Points on a hilly landscape, in no order, each with its height.
From any point a climber takes the steepest step (rise divided by distance) to one of its 2 nearest points. It stops when none of these is higher. Distance is the straight distance between rows; heights are no part of it.
k863 height 15.2: [  7.9  -6.8  -9.1  19.5 -14.9   7.6  19.0 -17.0 -18.3  16.2 -14.2  11.3
 -16.5 -14.2  16.5  33.4  -4.2  -2.3  11.3  13.7  -8.2  14.2 -35.6 -14.2
   5.7   9.6  28.3  -5.7]
k766 height 45.1: [  5.4 -25.5 -10.3 -42.6 -25.9   9.1 -38.6 -19.9 -17.3  -4.7  11.1  -8.9
  15.7  20.6 -18.0 -22.0  -8.6   3.2   2.2   1.8 -26.2  16.1  14.9   5.5
 -27.0 -13.6  24.3   1.1]
k91 height 12.9: [-20.7   9.7  13.6  -8.9  15.3  -5.5   9.3   0.1   9.9  -6.3  -7.5   1.3
   2.0  33.2 -22.4 -23.2  -5.0  -7.7 -10.2 -15.1   5.0 -42.4   5.1  27.7
   5.0  17.7 -36.2  11.4]
k497 height 46.2: [ -0.7 -17.2 -18.2 -25.4 -22.9   4.5 -24.6  -6.5  -7.0  -5.8  13.4  -2.4
   1.5   9.6 -18.3 -24.8   0.4  10.8  10.0   3.4 -13.6  37.3  15.3   6.7
  -6.5  -2.0   7.8 -13.6]
k337 height 68.1: [ -6.0 -11.4 -22.4  24.4  22.3  -6.0  -2.8  10.2  -9.9 -12.5  -1.0  16.6
 -33.5  -8.4   1.3   2.2  20.8   9.3  11.4 -17.4  21.8  31.1  -7.7 -16.6
  27.5  -7.9  -7.3 -17.4]
k38 height 21.8: [ -3.3  -0.2  26.4 -22.5  -2.2  13.7   2.0 -27.1  -3.8  -4.3 -20.3  -2.6
   7.8  26.1  -5.8  -1.3 -17.1 -11.0 -12.2  -5.7 -19.0 -26.1  -5.6   5.5
 -18.0  10.8  10.4  10.7]
k900 height 19.1: [  4.7  26.4  15.5  41.0  14.7  13.4   8.9  20.2   4.4  14.0  27.5  -0.3
  25.9 -10.6   3.3  13.9  17.3  27.7   1.6   3.2  18.8   0.4   3.5  26.3
  12.7  -4.3 -18.3   4.8]
k299 height 11.6: [ 33.5  -6.9   8.6   1.9   4.6 -15.9  -4.4   0.8 -18.8 -15.8 -12.9  -1.1
 -40.8   0.4  14.6  10.0 -24.7 -12.9  18.8  -4.5   0.5  32.1 -10.4 -11.5
  10.9   4.6  22.4 -15.4]
k550 height 17.3: [  8.5   7.6   7.3  13.6  -0.7  13.8   8.9 -13.2  -7.8   4.4 -11.9   0.5
  -0.9  -5.6  19.4  22.9   4.8  -6.2  -6.7   5.9  -6.7  -2.5 -17.3 -13.4
   3.0   7.7  19.0   4.7]
k242 height 37.3: [-35.0   1.9  -7.3 -10.2  12.9  -3.3 -11.0 -16.2   2.0  -0.2 -39.0   2.5
 -22.4  -1.3  13.7  -7.5   6.3 -18.5   6.0  -8.1  -3.4 -21.2 -18.6 -14.0
  14.6  18.1 -21.7  -9.8]
k63 height 17.2: [ 15.5  19.5  37.6   0.3   6.6  17.9   4.4 -13.1  12.1  21.4  19.7 -27.1
  16.1  21.1 -13.4  -9.8 -13.1   3.4  15.2  -3.1 -19.5  -4.9  22.2  23.8
 -12.2  23.8 -12.2  -7.8]
k494 height 35.7: [ 20.4  12.2  -7.9  24.0  -3.4   2.0  14.4  12.6   8.8  14.6   5.8  -4.1
  10.4 -24.6  11.0  28.4 -11.0  -1.5  -2.1  40.8  17.5  -5.4  -4.0 -13.1
 -12.0  -9.0  16.8  15.7]
k76 height 50.2: [  8.8  -1.7  -2.7 -19.1  17.7  -2.6 -23.4   5.0  25.4 -10.2   9.9 -19.5
   0.7   0.2 -10.6 -10.1  -2.5  -7.5   9.9   9.7  -0.7  17.4  49.2  -9.8
 -16.6  -0.5  -0.8  -7.8]
k897 height 24.2: [  3.6 -10.0  12.2 -13.4   0.5   9.3  -0.7  -4.4 -23.0  -6.8   1.7  10.9
  13.0  12.2  -6.3 -16.0  -5.8  -5.2 -11.5  -3.4 -17.8 -30.6   6.1  23.5
 -11.0  -9.7   0.6   9.4]
k752 height 12.7: [  1.2   1.9  10.9 -28.1 -31.9  21.8 -22.8  -7.3 -13.0  -5.4 -15.2  -7.0
  -2.0  16.3 -18.0   2.9 -14.5  12.3  -7.2   2.7  -9.3  49.7 -27.5  -0.6
  16.4  13.3  21.0   5.7]
k435 height 44.3: [-14.5 -31.4 -13.8 -25.3   8.2  -4.1 -11.3 -18.4 -19.1  -8.7  -7.6  12.9
 -10.1   1.2   9.4 -17.7   5.7 -21.4   6.4 -11.3 -27.1 -29.7  15.0  -8.5
 -24.5   0.1  10.6 -12.5]
k105 height 38.9: [ 20.3  -2.9  12.2  -2.2 -10.7 -10.9  16.4  -6.7  22.2   3.7  19.4 -17.6
  20.6 -13.9  10.1   8.5  -8.2   7.2   2.6  16.7   2.1   3.0   1.0 -27.1
 -34.9 -13.9  13.1  14.4]
k767 height 31.0: [ -7.8   9.0  12.4  -4.3   5.9  20.4  -1.5 -17.1  10.1  12.1 -16.4   4.8
  39.2 -13.4   6.2  12.7  13.6  11.9 -23.3   9.0  -3.4   0.7 -15.1 -17.0
  -3.3   2.6   9.7  37.8]
k762 height 23.1: [ 13.6 -19.2 -18.0  15.4 -27.9   3.5  10.7  -0.3 -13.3   3.3  32.6   8.2
  14.5 -19.6   1.8   7.3   6.0  25.6  -0.8  17.8  -2.2   2.7  -1.3  12.4
 -22.9 -34.7  12.1  -1.9]
k70 height 37.0: [  2.8  29.4  17.0   3.2  34.5   5.9 -21.8 -13.4  -6.1  -7.5  -7.3 -19.2
 -23.5  16.9  11.5   9.3  -5.2 -20.4  -3.0 -34.7  -3.5  -5.0  20.2  -4.8
   7.7  26.6   1.7 -15.2]
k709 height 23.2: [  3.6 -17.5  24.2  11.1 -17.6   3.0  31.6  -1.0  -9.2  10.2  38.3   1.1
  15.4   4.6   1.3 -11.2  14.9  25.0  11.6 -15.9 -13.5  -1.4  -5.4  33.6
  -0.7 -14.4 -15.2  -4.2]
k67 height 39.2: [ 27.2 -15.3 -31.1  21.5   4.0   4.2 -30.7  -6.9  -0.5  -2.2   5.2  16.3
 -16.9  -2.5   0.6   2.8  19.9  13.5  23.4  -3.9  20.0  54.5  21.6  -7.4
  -3.7  -8.5  15.0 -15.5]
k371 height 35.2: [-13.5   1.8 -21.4 -12.4   0.2  20.4  -1.9   3.2  18.7  13.3  -4.1   7.1
  37.8  -6.1 -10.7 -10.6   9.7  -5.3  -5.3  34.2  -5.3 -18.4  12.8   8.7
 -18.6  17.2   1.0  25.8]
k794 height 17.1: [ 14.1  12.7  31.1  15.5 -18.8   0.3  25.9  -6.1 -24.7  -8.1  -0.2  -6.5
  -4.1  10.6   9.5  19.8 -12.2   2.8 -16.8 -20.0 -12.4 -20.4 -34.5  17.9
  10.1 -18.8   8.7   6.8]
k731 height 3.7: [-28.9  -6.0 -34.1 -11.1  16.5   7.1 -17.7  -8.2  13.9  17.4 -16.4   3.7
   0.3 -12.0  13.9  -2.8  11.4 -32.0  18.1  19.0  -1.4 -13.0  21.4 -17.3
 -10.0  27.9  -1.8 -12.5]
k899 height 49.4: [ -2.0  24.1  11.5  -1.7   7.4 -20.2  10.2  12.3  22.9 -16.9 -10.8 -15.5
   4.2   6.2 -11.7  13.7 -22.6   3.1 -36.2  -4.7  27.3 -32.3 -10.8  -4.8
   8.4  -9.2 -12.6  20.0]
k433 height 45.9: [ 17.6  29.9  24.7  20.9  24.0 -13.8  12.9   4.8   7.4  -8.1   2.4 -14.7
   2.3  -0.7   8.6  23.5  -8.3  -0.4 -26.3 -13.4  16.7 -22.8  -1.3  -4.1
   1.0 -10.8  -7.2  20.6]
k163 height 35.3: [  5.4  14.3   8.2  -4.7 -11.3  14.1  -2.0   2.9  16.8  14.1  -7.2 -16.5
   8.6  -0.8 -15.1   5.6  -4.4   5.0   5.6  22.2   2.3  28.6   4.4   3.2
   7.7  23.1  -3.9   2.9]
k636 height 32.4: [  5.5  17.2 -12.1   9.9   7.4  -7.7  13.5  22.4   9.5   8.6   4.1  -3.2
  12.7 -17.2   4.7  18.4 -12.7  -5.0 -16.5  31.7  19.6 -40.0  -4.3  -0.5
   1.5  -6.9  -1.8  19.3]
k512 height 14.5: [  6.4   6.0   5.7  -9.2   4.1  -2.3 -16.0   1.5   0.7 -18.1 -22.8   4.5
 -13.0  -4.9  -1.2   8.9  -3.9   8.9  -7.2  -4.3  10.7  34.8 -14.0 -20.1
  19.5   6.2   8.8   9.5]
k602 height 50.9: [  1.2 -27.4 -13.8 -35.4 -10.9   3.0 -18.4 -22.9 -13.5 -10.6   1.6  -5.4
  -0.2   4.8  -1.1 -13.7  -3.5 -17.7  -2.5   3.2 -23.9  -7.8  24.6 -13.3
 -35.8  -3.6  22.7  -8.3]
k860 height 50.1: [ -6.9 -26.2 -21.1  -3.6  -5.9   8.8 -20.8 -11.9 -27.4  -9.1 -13.6  11.3
 -39.1   5.1  10.0   3.9  10.3 -14.4  16.8 -11.6 -11.5  13.7  10.5  -4.2
   1.2   7.0  18.7 -32.6]
k381 height 15.3: [  8.0  26.5  35.6  16.9  -0.8  16.6  10.1  -8.3 -11.4  -5.3 -12.4 -12.8
  19.3  26.5  -1.7  16.1 -10.2  -0.3 -19.3 -27.2  -3.6 -29.9 -16.0  28.0
   2.5  -0.1   0.9  14.3]
k412 height 9.7: [  8.5   1.4  16.9   1.2 -15.2  27.6 -15.3 -31.4 -30.5  -1.4  -9.5   1.7
   5.4  11.0  10.7   9.7  15.3   8.4   3.4 -26.5 -20.8  26.8 -13.9  -0.2
  14.9  -0.2  32.3   4.5]
k683 height 48.3: [-13.6  14.7 -14.5   2.3  21.3   9.7   4.5  -6.3 -15.0  14.5 -10.2   6.6
  -1.2   6.4   6.7   3.8  -1.3 -24.3  -8.2   5.3  -5.3 -59.9   5.7  14.7
  -9.8  21.5  -8.6   4.0]
k869 height 20.9: [  6.5 -13.1  19.0 -16.9 -17.2 -18.3   5.6  16.5 -16.9 -19.4  21.4  -0.1
  -0.5   8.7  -9.1 -13.2 -10.9  16.2 -10.7 -20.2 -13.9   5.1  -0.9  12.7
   5.8 -30.3   2.3  -2.9]
k862 height 31.3: [ -3.5  -0.4 -18.3  -9.7  -7.2 -32.5  -4.8  26.5   0.0 -17.0 -16.8   6.0
 -43.4  -7.0   1.2   0.7 -34.1 -12.8  -7.4  13.1  17.3 -14.0 -15.7 -18.6
  19.6 -13.2   9.8  -5.3]
k789 height 47.7: [  5.5   9.1  -1.3  13.9  13.1 -20.6  16.9   7.6  10.2   1.8  -4.1  -6.6
 -24.5  -4.0   4.5   5.1  -2.6  -5.6  23.6  -1.2  12.4  22.6  -1.6  -9.3
  27.9  14.3 -11.0 -19.6]
k404 height 35.8: [ 19.7 -11.8   5.7   9.4   4.0 -24.0  19.0 -12.0  16.0   0.7  26.8  -8.9
   5.3 -20.8  25.8   7.1   8.4  13.8   9.6  -2.7   9.8  21.1   1.0 -35.3
 -27.8 -27.9   8.8   7.9]
k809 height 21.6: [  4.9   0.8   8.3   0.0  -1.6  27.0 -15.1   5.9 -26.3  -3.0  11.0   3.9
  16.8  14.1  -8.5  -4.3   3.3  -2.0   3.6  -5.1 -25.0  -6.2  15.4  33.4
   9.1  -1.0   9.6  -8.4]
k455 height 27.8: [  2.5  17.3  31.7  27.6  17.7 -17.6  25.8 -12.0   1.6  -5.0  -7.9 -16.6
  -9.3   6.9  19.0  14.5  16.8   3.0   1.2 -45.6   3.3  13.5 -16.4 -14.5
  15.7   0.6 -14.4  -4.1]
k186 height 32.8: [ 11.9   9.3   2.0 -12.1 -13.0  34.7 -21.5 -17.1   3.3  12.0  -4.2 -12.1
  15.9   3.9  -3.9  13.3  -3.8  -3.6   7.3  21.2  -7.9  29.4   5.0   5.2
 -13.6  24.1  23.3   5.8]
k340 height 15.9: [ -0.4  17.9  -5.5  21.7  13.9   2.2  -3.3  12.0  15.6   2.1 -17.3   3.0
   1.4 -13.4   9.1  17.1  15.7  10.1   2.8  10.6  27.5  30.3 -13.1 -17.9
  26.7   5.8   1.5  16.6]
k23 height 46.4: [ 11.0   1.7 -15.3 -12.6  -4.0   1.2 -15.4  15.7  26.7   7.9  21.9 -13.1
  18.5  -7.3 -17.7 -13.3  -4.0   7.2   2.5  29.7   5.2  21.6  42.2   6.5
 -21.6  -0.2  -6.0   0.9]
k744 height 38.8: [ 19.3   1.2  -6.8   7.1 -18.3 -11.7  18.6   1.4  13.2  15.4  -2.2  -6.9
  -4.2 -17.5   7.9  18.6 -21.2  -7.4   9.2  37.0  13.8  14.7 -25.1 -21.2
  -9.0   4.3  24.3  11.4]
k893 height 79.1: [  8.8  -1.7  -8.7  24.9  16.0 -11.4   0.3  14.4 -22.8 -20.7  14.3  13.3
 -17.4 -12.8  10.4   5.8   9.4   5.5  -6.4 -11.0  11.9  12.8   0.0  -7.0
  19.6 -22.4  -2.1 -10.8]
k99 height 26.4: [ -7.1  -7.2  22.2  -0.6   3.5 -32.1  33.5   3.7  16.3  -6.1   7.7  -4.8
  -9.3   9.6  -2.0  -9.0   2.5   0.1   8.7 -31.1  -3.5  -1.1  -7.6   2.8
  15.6  -6.0 -35.0 -19.0]
k478 height 17.4: [  8.5  26.3  -7.3  39.4  19.6  12.3  -3.2  13.6   6.8  13.2   7.4  -0.3
   8.2 -15.0  10.7  17.9  14.2   8.5   0.5  13.5  19.4   6.6   3.6   1.6
  12.2   8.8  -5.9  11.8]
k740 height 36.4: [ -8.5  -1.0   4.1 -33.0 -26.1  -2.2 -19.5  16.6 -18.9 -19.3 -19.7   9.0
 -25.4  12.0 -19.5  -3.6 -38.3  -8.9 -19.7   6.0 -11.3 -17.6 -12.1  10.9
  10.9  -4.0   2.3  -8.5]
k269 height 48.1: [-12.1  -5.6  22.6 -20.0  -7.8 -19.3  17.5  17.4  43.9   1.9   9.4   6.0
  33.2   3.0 -18.6 -22.0  -0.8  18.8 -25.2 -10.5  12.5  -7.7  -5.9   2.5
 -10.3  -4.1 -28.1  34.9]
k89 height 39.0: [-11.1  -6.9   4.7 -44.2 -17.0   0.8 -33.2  18.9  -7.1 -19.1 -11.7   7.8
  -5.6   7.9 -26.4 -25.8 -32.1  -3.6 -30.6  -3.2  -9.0 -12.9   8.2  -0.9
  -9.7 -13.2   5.5   8.2]
k54 height 19.2: [ 10.4  -1.2  22.0  -3.6 -24.8 -11.6  10.5  16.4 -25.4 -22.6  10.6   4.2
  -0.1   9.7   1.6   7.6 -21.7  13.4 -30.3 -17.2  -7.9 -13.3 -20.8  19.4
  11.9 -35.5  14.8   7.9]
k218 height 47.6: [ -9.9  -2.3 -30.5  20.3  15.1 -23.5  15.8  18.8  25.2   9.5   0.5  -4.2
 -17.0 -12.5  11.6  -0.4  -1.9 -15.0  16.8  32.5  31.7  -7.2  -7.8 -24.4
  10.3  -1.2  -0.5 -16.2]
k188 height 53.3: [ -2.4   4.1 -26.1  30.5  17.6 -13.2   7.9  30.5  12.6   7.5  12.2   1.2
 -18.7 -12.2  -5.4   4.2   6.2  -1.7  20.9  21.5  29.6  13.0   7.7  -0.3
  26.9   8.9 -19.6 -16.0]
k448 height 40.4: [ -6.5  29.7   5.4   0.3  38.4  14.5 -24.7  -2.4   1.4  -2.6  -3.5 -10.2
   7.3  11.6   3.5   9.2   2.9 -14.2 -14.2 -24.9  -2.0 -29.3  27.8   2.0
   2.6  16.3  -9.9   6.7]
k394 height 19.4: [  6.8   7.0  14.4   1.7   0.8  21.0  -9.5  -1.0  -4.6  12.8  26.4 -12.5
  21.2  11.1 -12.5 -19.9   9.3   6.7  18.0  -1.3 -19.2  10.4  26.5  37.1
  -2.5   6.3  -4.4  -7.6]
k566 height 42.9: [-22.4  -7.7  -6.6 -18.8   8.9  -1.7  -4.7 -15.4 -10.8   1.0 -22.4   9.7
 -15.6   6.6   3.5 -16.9  -4.4 -33.8  -1.3   1.6 -16.9 -58.8   2.3   0.9
 -18.6  15.8 -11.9   1.9]
k679 height 41.5: [  9.8  -3.6  12.7 -40.6 -13.4  10.2 -41.8   5.0  -3.8 -20.5   9.3 -10.5
  10.4  12.9 -23.7 -18.8 -25.1   6.4 -14.7  -1.1 -17.5   6.0  21.9   6.8
 -15.5 -16.9  22.7  11.1]
k308 height 58.0: [-23.0 -17.8 -13.0 -16.2  -8.0  17.9 -18.2  -5.3 -27.1 -14.1 -16.3  17.2
 -11.2  10.6  -4.9 -17.8  10.6  -4.4   6.8  -5.9 -21.0   6.1  -0.6   7.2
  11.0   5.6   2.1 -25.5]
k976 height 59.6: [-13.8   7.4 -37.8  28.3  36.2  -9.6  -3.1  21.2   0.8  -3.9   2.1   9.7
 -21.4 -14.9   4.3   5.1  24.2   1.3   9.7  -0.3  40.4   2.8   5.2 -15.7
  29.3   0.7 -13.5 -10.8]
k625 height 30.0: [ 18.2  11.6  -6.7   7.6 -20.8  24.8 -36.1 -18.3  -5.6  14.9  16.8 -15.2
  22.8   4.1  -3.3  -1.9   5.4  15.8  21.4  14.9  -0.8  44.3  17.0  24.9
  -4.1   3.4  14.6  -6.8]
k127 height 51.3: [-19.2 -32.3 -17.7 -25.5 -35.3   3.7 -11.9   4.1 -20.6 -12.9  -2.9  19.7
 -13.7   1.5 -23.7 -22.5  -1.0  13.3   1.6  -1.5 -14.2  19.7 -13.4   5.2
   6.9  -8.5   5.2 -21.1]
k12 height 57.3: [  1.6 -14.1 -12.4  -2.6  19.4   0.7 -15.4   4.2  -1.9  -7.1  23.3  -1.2
  11.8   1.2  -2.4 -17.1  11.7  -5.4   2.2  -0.3 -12.6  -8.3  45.0   9.7
 -23.6 -15.8  -5.5 -11.5]
k408 height 43.2: [ 19.9  20.4  14.4  18.2  24.4 -18.0  13.4   6.9  10.6  -1.6  10.0 -15.9
 -16.1  -3.1   8.2  12.3 -14.3 -10.0   0.9  -6.1  12.6   0.1   3.6 -10.6
  13.3  -1.3  -6.8  -3.5]
k491 height 32.7: [ -1.6  -6.5  -5.1 -16.4 -13.4  16.3  -3.4 -10.1   6.9  11.4  -2.7   2.0
  37.0  -7.9  -4.2  -6.1  16.3  13.3  -8.9  15.6  -6.1   8.2   1.1 -12.2
 -16.9  -1.4   7.8  25.2]
k50 height 43.9: [-13.7  34.1  -8.4   8.1  34.8   0.7  -0.6   0.2  -2.8  14.8 -17.9  -7.7
   3.1   7.5   3.3   6.6   0.1 -16.5 -10.3 -11.2  16.3 -50.5   5.2   3.9
  10.3  26.1 -19.7  11.5]
k652 height 25.9: [ 12.6 -11.4  -5.1  32.2 -16.5   0.5  27.0   9.5   3.7   8.6  34.1  11.0
   3.3 -19.0   2.3  12.4  17.0  28.7   7.5  12.6  11.7  15.7  -9.5  13.1
  -0.7 -23.4  -7.8  -5.5]
k736 height 33.9: [-25.8   8.4 -14.0   9.6  17.6   9.4   6.3 -18.9  -9.3  16.0 -24.9   9.7
  -6.2  -3.9  13.9  -3.7  23.3 -12.4   9.9 -15.1 -12.0 -14.2  -9.9  -7.6
  12.0  28.3  -9.6  -8.2]
k931 height 13.3: [ 20.5 -10.7  -0.8  14.8 -17.0  -8.5  16.3  -7.1 -15.2   1.3 -10.9   9.6
 -34.7  -2.4  11.3  20.7 -12.2   0.1  26.3   1.6   0.9  36.4 -26.3  -7.3
  24.3   8.7  16.3 -21.2]
k839 height 29.9: [-26.9  -2.2  13.0   4.5  21.5 -42.1  28.7  -6.4  20.2   1.8  -8.4  -8.4
 -10.6  10.1   8.3 -16.1   6.1 -13.4   4.7 -33.8   8.1 -31.7 -15.1  -7.4
   6.6  -4.9 -36.4 -12.9]
k770 height 33.3: [ -1.3   8.4 -11.2  10.5   8.5   2.6  15.6  20.9  -8.0   7.9  16.8   7.3
  22.7  -3.6  -5.1   0.3  -2.0   0.6 -15.0  15.9   6.0 -41.2  12.0  21.0
  -1.9  -7.6 -16.9   9.4]
k781 height 29.3: [ -9.8   5.2  11.3   0.1  -8.0  13.9   7.9 -12.4  -3.2   3.0 -26.6  17.4
  19.3   3.1   1.9   2.7   5.3   4.6 -25.1  -7.7  -7.2 -20.4 -32.4   3.9
   2.0  -5.2  -0.5  33.7]
k993 height 45.7: [-13.4 -13.0   2.8 -17.8  -7.2 -10.9   4.1  23.3  15.8  -3.0   9.9  24.5
  34.0  -3.2 -16.7 -29.0  -0.4  13.6 -27.3   0.0   9.4 -18.5   2.3   5.3
 -19.4 -20.0 -10.7  28.4]
k261 height 37.9: [ -0.6  13.2  -1.7  -0.9  -2.0  15.8   5.9  -1.0  26.6  28.6  -2.1 -10.9
  26.7  -6.7 -18.0  -0.5   0.5  -7.5   2.1  36.0  -2.6  -1.6  14.1   8.0
  -9.8  26.9  -9.7   6.8]
k13 height 20.8: [ -1.0   7.4  33.4  15.2   1.1   8.4  14.8   4.2   9.8   7.9  25.6   3.3
  35.2   5.2  -5.1  -7.4  12.7  27.6  -1.7 -13.1   0.5  -1.8   4.8  38.2
   3.7 -11.6 -24.3  18.0]
k743 height 26.8: [ -7.8 -11.6   6.4  13.7  -1.8   1.4  25.1  -7.0 -17.6   0.9   2.2  19.5
  12.9  10.1   5.4  -3.6  16.8   2.7 -11.2 -15.6 -12.8 -27.6 -15.9  18.7
  -2.6  -8.6 -10.0  10.1]
k133 height 8.2: [  1.3 -13.8   3.8   1.0   7.8  16.5 -10.1 -29.2 -19.4  -4.0   0.8   0.8
   7.6   1.2  14.5  -2.0  24.2   6.4   8.0 -23.3 -17.3  21.7   1.7 -14.8
  -6.8  -4.9  14.4   1.6]
k275 height 43.3: [ 20.5 -15.4 -26.1  20.3  13.5   3.3 -20.6  -3.3 -17.9   1.2   0.7   7.9
 -27.7  -4.1  15.9  15.1  11.6 -14.7  26.1  -6.3   6.3  35.6  19.2 -11.4
  -1.9   3.4  22.3 -20.7]
k616 height 30.6: [-14.3  20.3   6.4  20.4  18.4  -3.1  11.3 -16.3 -11.5  -0.1 -22.7  -5.9
 -10.0   1.3  15.4  13.3  19.8  -5.2  -5.7 -36.8  -0.6  -5.2 -27.7 -10.0
  15.4  12.6 -11.8   2.0]
k475 height 23.4: [  4.5 -22.6  26.9 -11.1 -20.7 -26.3  30.7  10.1  10.8  -8.7  36.4  -5.4
  -5.6   8.5  -9.4  -9.6   3.3  19.1   7.2 -27.4 -10.2   9.4 -11.6  18.5
   6.5 -17.8 -19.0 -11.2]
k829 height 13.6: [ -0.7  10.8  14.5 -29.7 -20.5   5.4 -24.4   1.8  16.2  -7.9 -24.4  -2.4
  -4.7   1.8 -20.9  -4.7 -17.9  14.0 -10.3   3.5   9.3  43.3 -15.4 -17.3
  13.8   9.5   7.7  18.7]
k612 height 11.5: [-14.7  -7.6  19.7 -17.7 -10.9 -17.8  26.1   6.1   9.2   2.0  -3.8   9.1
  -2.4  22.1 -18.2 -28.2 -12.6  -9.5  -7.3   5.0 -10.4 -38.9  -8.2  27.2
  -9.2   6.2 -24.0   5.8]
k956 height 37.7: [ -4.3 -13.7 -33.8   4.0 -10.8   6.9   3.0  28.1  -8.0   8.4  17.0  16.0
   6.3 -12.0  -8.2  -2.5   0.2  -1.5  -3.4  32.0  -0.9 -21.8  12.1  23.6
  -5.3 -11.6  -3.2 -15.5]
k477 height 14.0: [ -4.3  17.8  32.1   7.2   7.1  12.0  16.5  -8.5   0.5  -9.7 -16.0 -12.7
  17.2  42.5 -18.0  -8.8  -9.2  -1.2 -24.2 -22.5   5.2 -45.1   0.7  31.1
  -4.6  16.0 -18.6  27.3]
k221 height 6.7: [-14.9 -24.0  -3.6  -7.4   3.2  -3.9  11.5 -30.3   2.0   0.8 -13.6   9.3
  -1.4 -10.7  17.0  -5.5  26.5   5.2   7.0 -19.0 -10.8   9.9 -11.8 -33.8
  -7.0  -4.3   4.1  -1.2]
k911 height 36.0: [ 13.7   4.6 -12.1  18.5  15.5  13.6 -27.0  -6.7  13.1   3.5   5.6  -4.5
   5.0  -5.7   3.6  -2.4  24.4  16.9  20.2  -4.8  16.1  60.3  23.3  -7.1
   5.8  10.5  -0.1  -5.4]
k377 height 33.8: [-35.6   3.5  -3.7  -5.9  12.8 -31.3   9.8  -7.9  21.1  -5.7 -33.8 -11.9
 -24.9   3.4  19.9 -11.4  -1.0 -20.2   3.8 -16.2  17.2 -32.8 -21.7 -17.3
  16.3   4.3 -25.7 -10.7]
k834 height 19.5: [ 10.9   4.6  18.2  -5.5   0.5  21.8   1.3 -24.8 -25.8   6.9  -5.5  -0.9
   7.8   6.2  11.4  13.4  -6.0 -14.5  -6.3  -8.4 -24.9 -17.9  -8.5  -5.4
 -13.3   8.3  28.8   3.9]
k413 height 20.3: [  3.1 -33.3 -17.0  -6.9 -37.4  -5.5  20.4  -0.3 -10.6   1.5  14.3  17.8
  -4.2  -9.8  -2.1   3.5   3.0  15.0   6.8   9.1  -9.4  -1.3 -19.3  -3.2
 -13.9 -28.1  12.6  -6.7]
k64 height 8.3: [-18.4 -15.8 -12.9 -10.9  -4.3 -21.6  22.1   6.5   2.0  -5.1  -5.9  10.8
 -10.4  -3.7   1.2  -8.6  -4.2  -3.1  -0.5   0.5  -5.5 -24.8  -5.6  -7.7
   0.6  -8.6 -15.3 -14.8]
k870 height 42.7: [ 28.0   6.9  -7.1   5.8  -8.1  -2.1 -10.7  -4.8  14.6   5.2  27.6 -17.5
  13.6 -13.6   4.2   6.4   3.8  17.4   7.6  21.4   7.7  20.8  30.1  -3.3
 -29.5 -14.1  11.4   5.5]
k775 height 10.0: [-21.1 -14.0  -1.0 -19.3 -23.4 -25.5  25.1  16.9   5.6  -1.9  -9.7  16.0
 -17.9   7.5 -10.7 -14.2 -25.4  -8.1  -1.5  14.7   2.1 -40.5 -23.4  14.9
   5.1  -4.1 -27.8 -11.1]
k611 height 46.6: [-10.4  17.4  14.8  -8.9   9.0  -9.4   8.3  13.0  44.6  -3.5  -8.6  -2.4
  26.5  -6.3  -9.7  -2.1  -4.9  13.3 -29.6  -5.4  25.6 -13.5  -6.6 -17.5
   0.6  -6.3 -18.5  34.4]
k903 height 42.2: [ -4.9  -5.7 -29.7 -12.0 -18.9   9.7  -4.5  25.8  12.7  15.1  10.8   2.2
  16.3  -1.1 -27.2 -12.8  -9.7  -2.5   2.8  42.2  -4.5  -1.2  25.1  30.9
  -8.1   8.3  -8.4 -12.0]
k480 height 33.6: [ 13.2  17.7   8.3  14.4  24.2   9.9 -20.3 -10.1 -22.4  -0.5  -5.5 -10.8
 -22.5   0.5  23.9  19.9   1.0 -17.9  15.6 -33.8 -14.9  21.2  12.0  -8.3
   4.9  29.7  19.4  -9.2]
k661 height 5.0: [ -8.3 -12.0 -21.8   2.5   7.9   2.9  -4.0 -20.2   2.7  11.2  -8.2   0.1
  -1.7 -13.8  13.1   5.0  17.9 -15.9  11.1   8.9  -3.6   7.8  10.1 -25.2
 -13.2  12.3   8.9 -16.0]
k33 height 42.8: [  7.4   5.3  -0.9   7.4   0.4 -27.7  28.6   7.7  24.8   7.6  -2.5 -11.2
 -12.7 -15.4  16.0   7.4 -20.4 -19.5  15.3  31.9  20.3 -10.5 -12.9 -29.6
  -4.2   2.0  10.9  -5.4]
k108 height 32.6: [ 16.2 -24.3  -3.8  15.2  -5.8 -33.8  26.0   6.5  20.7  -2.8  19.5  -3.9
 -16.6 -15.8  10.1   0.0   4.5   6.3  19.9  -8.2  15.4  26.4  -9.0 -28.9
  -6.2 -23.3   0.1  -8.5]
k714 height 33.4: [ 12.1  17.2  -4.4  26.8  26.0  22.0 -18.1 -11.3   1.5  16.5   3.3  -9.9
  -5.4 -11.5  19.2  14.7  20.9   0.1  28.0 -18.8  -1.8  46.3  16.0  -4.2
  -0.4  30.6   8.5  -9.0]
k71 height 33.7: [-10.1   6.6  -0.9 -30.9 -12.3 -10.2 -26.5  19.4   3.8 -19.3 -26.3  -0.3
 -29.8  -8.2  -7.0   3.6 -38.7 -15.2 -16.6  15.4   8.5 -10.3  -9.9 -15.9
   8.2   5.9   3.5   2.1]
k820 height 2.5: [-27.0  -4.4 -17.7 -30.4   3.6  21.8 -36.4 -14.2   5.8   9.2 -29.9   4.9
   1.6  -1.4  -3.3  -4.5  11.2 -22.9   0.6  16.9 -13.3   3.2  15.2  -9.8
 -14.5  29.4  -0.5  -6.3]
k702 height 29.1: [ 22.2 -22.2  -4.1  29.2 -13.1 -18.5  23.2   6.4  -2.4   2.8  37.3  -0.4
 -19.4 -10.7   5.4   5.3  11.3  24.2  26.9  -6.2  20.0  30.7  -4.1   1.1
  -2.7 -26.7  -4.2 -21.3]
k522 height 67.4: [  9.7  -7.2  -5.2  14.6  12.7  -6.2  -5.8  21.4 -15.9 -21.5  31.3   2.7
  -4.5 -11.5  -0.4  -5.8   8.7   3.9  -3.9  -2.2   0.8   3.3  24.1  12.8
   0.5 -29.5  -3.7 -14.9]
k946 height 11.3: [  4.3   6.1   9.8  -4.5 -25.5  33.1 -19.3  -7.7 -30.7   1.5  -9.3   2.9
  11.5  11.8  -9.5  14.4  -0.9   7.8  -0.9  10.5 -16.8  27.6 -19.8  22.3
  27.8   6.9  31.3   4.2]
k584 height 6.9: [-25.2  -2.2 -18.1 -17.1  -9.7 -13.0  -4.1  24.5  18.5  -8.0  -8.0  13.7
  -3.1 -13.2 -13.8 -14.5  -6.1   5.1 -13.8  20.0   9.3  -9.8  -5.8 -17.7
   6.1  -7.3 -12.1   8.0]

Where does a climber stop that starts at each point below?
k829: k242
k91: k242
k820: k242
k731: k242
k108: k893
k636: k893

Call two points neighbours if one is among the 2 nearest of the other. Go from one point of each pair to the other, from neighbour to neighbour, staying as high as possible. Name the lowest point that can't be avoided.
k899 and k269: k611
k308 and k683: k566
k899 and k893: k408
k308 and k602: k766
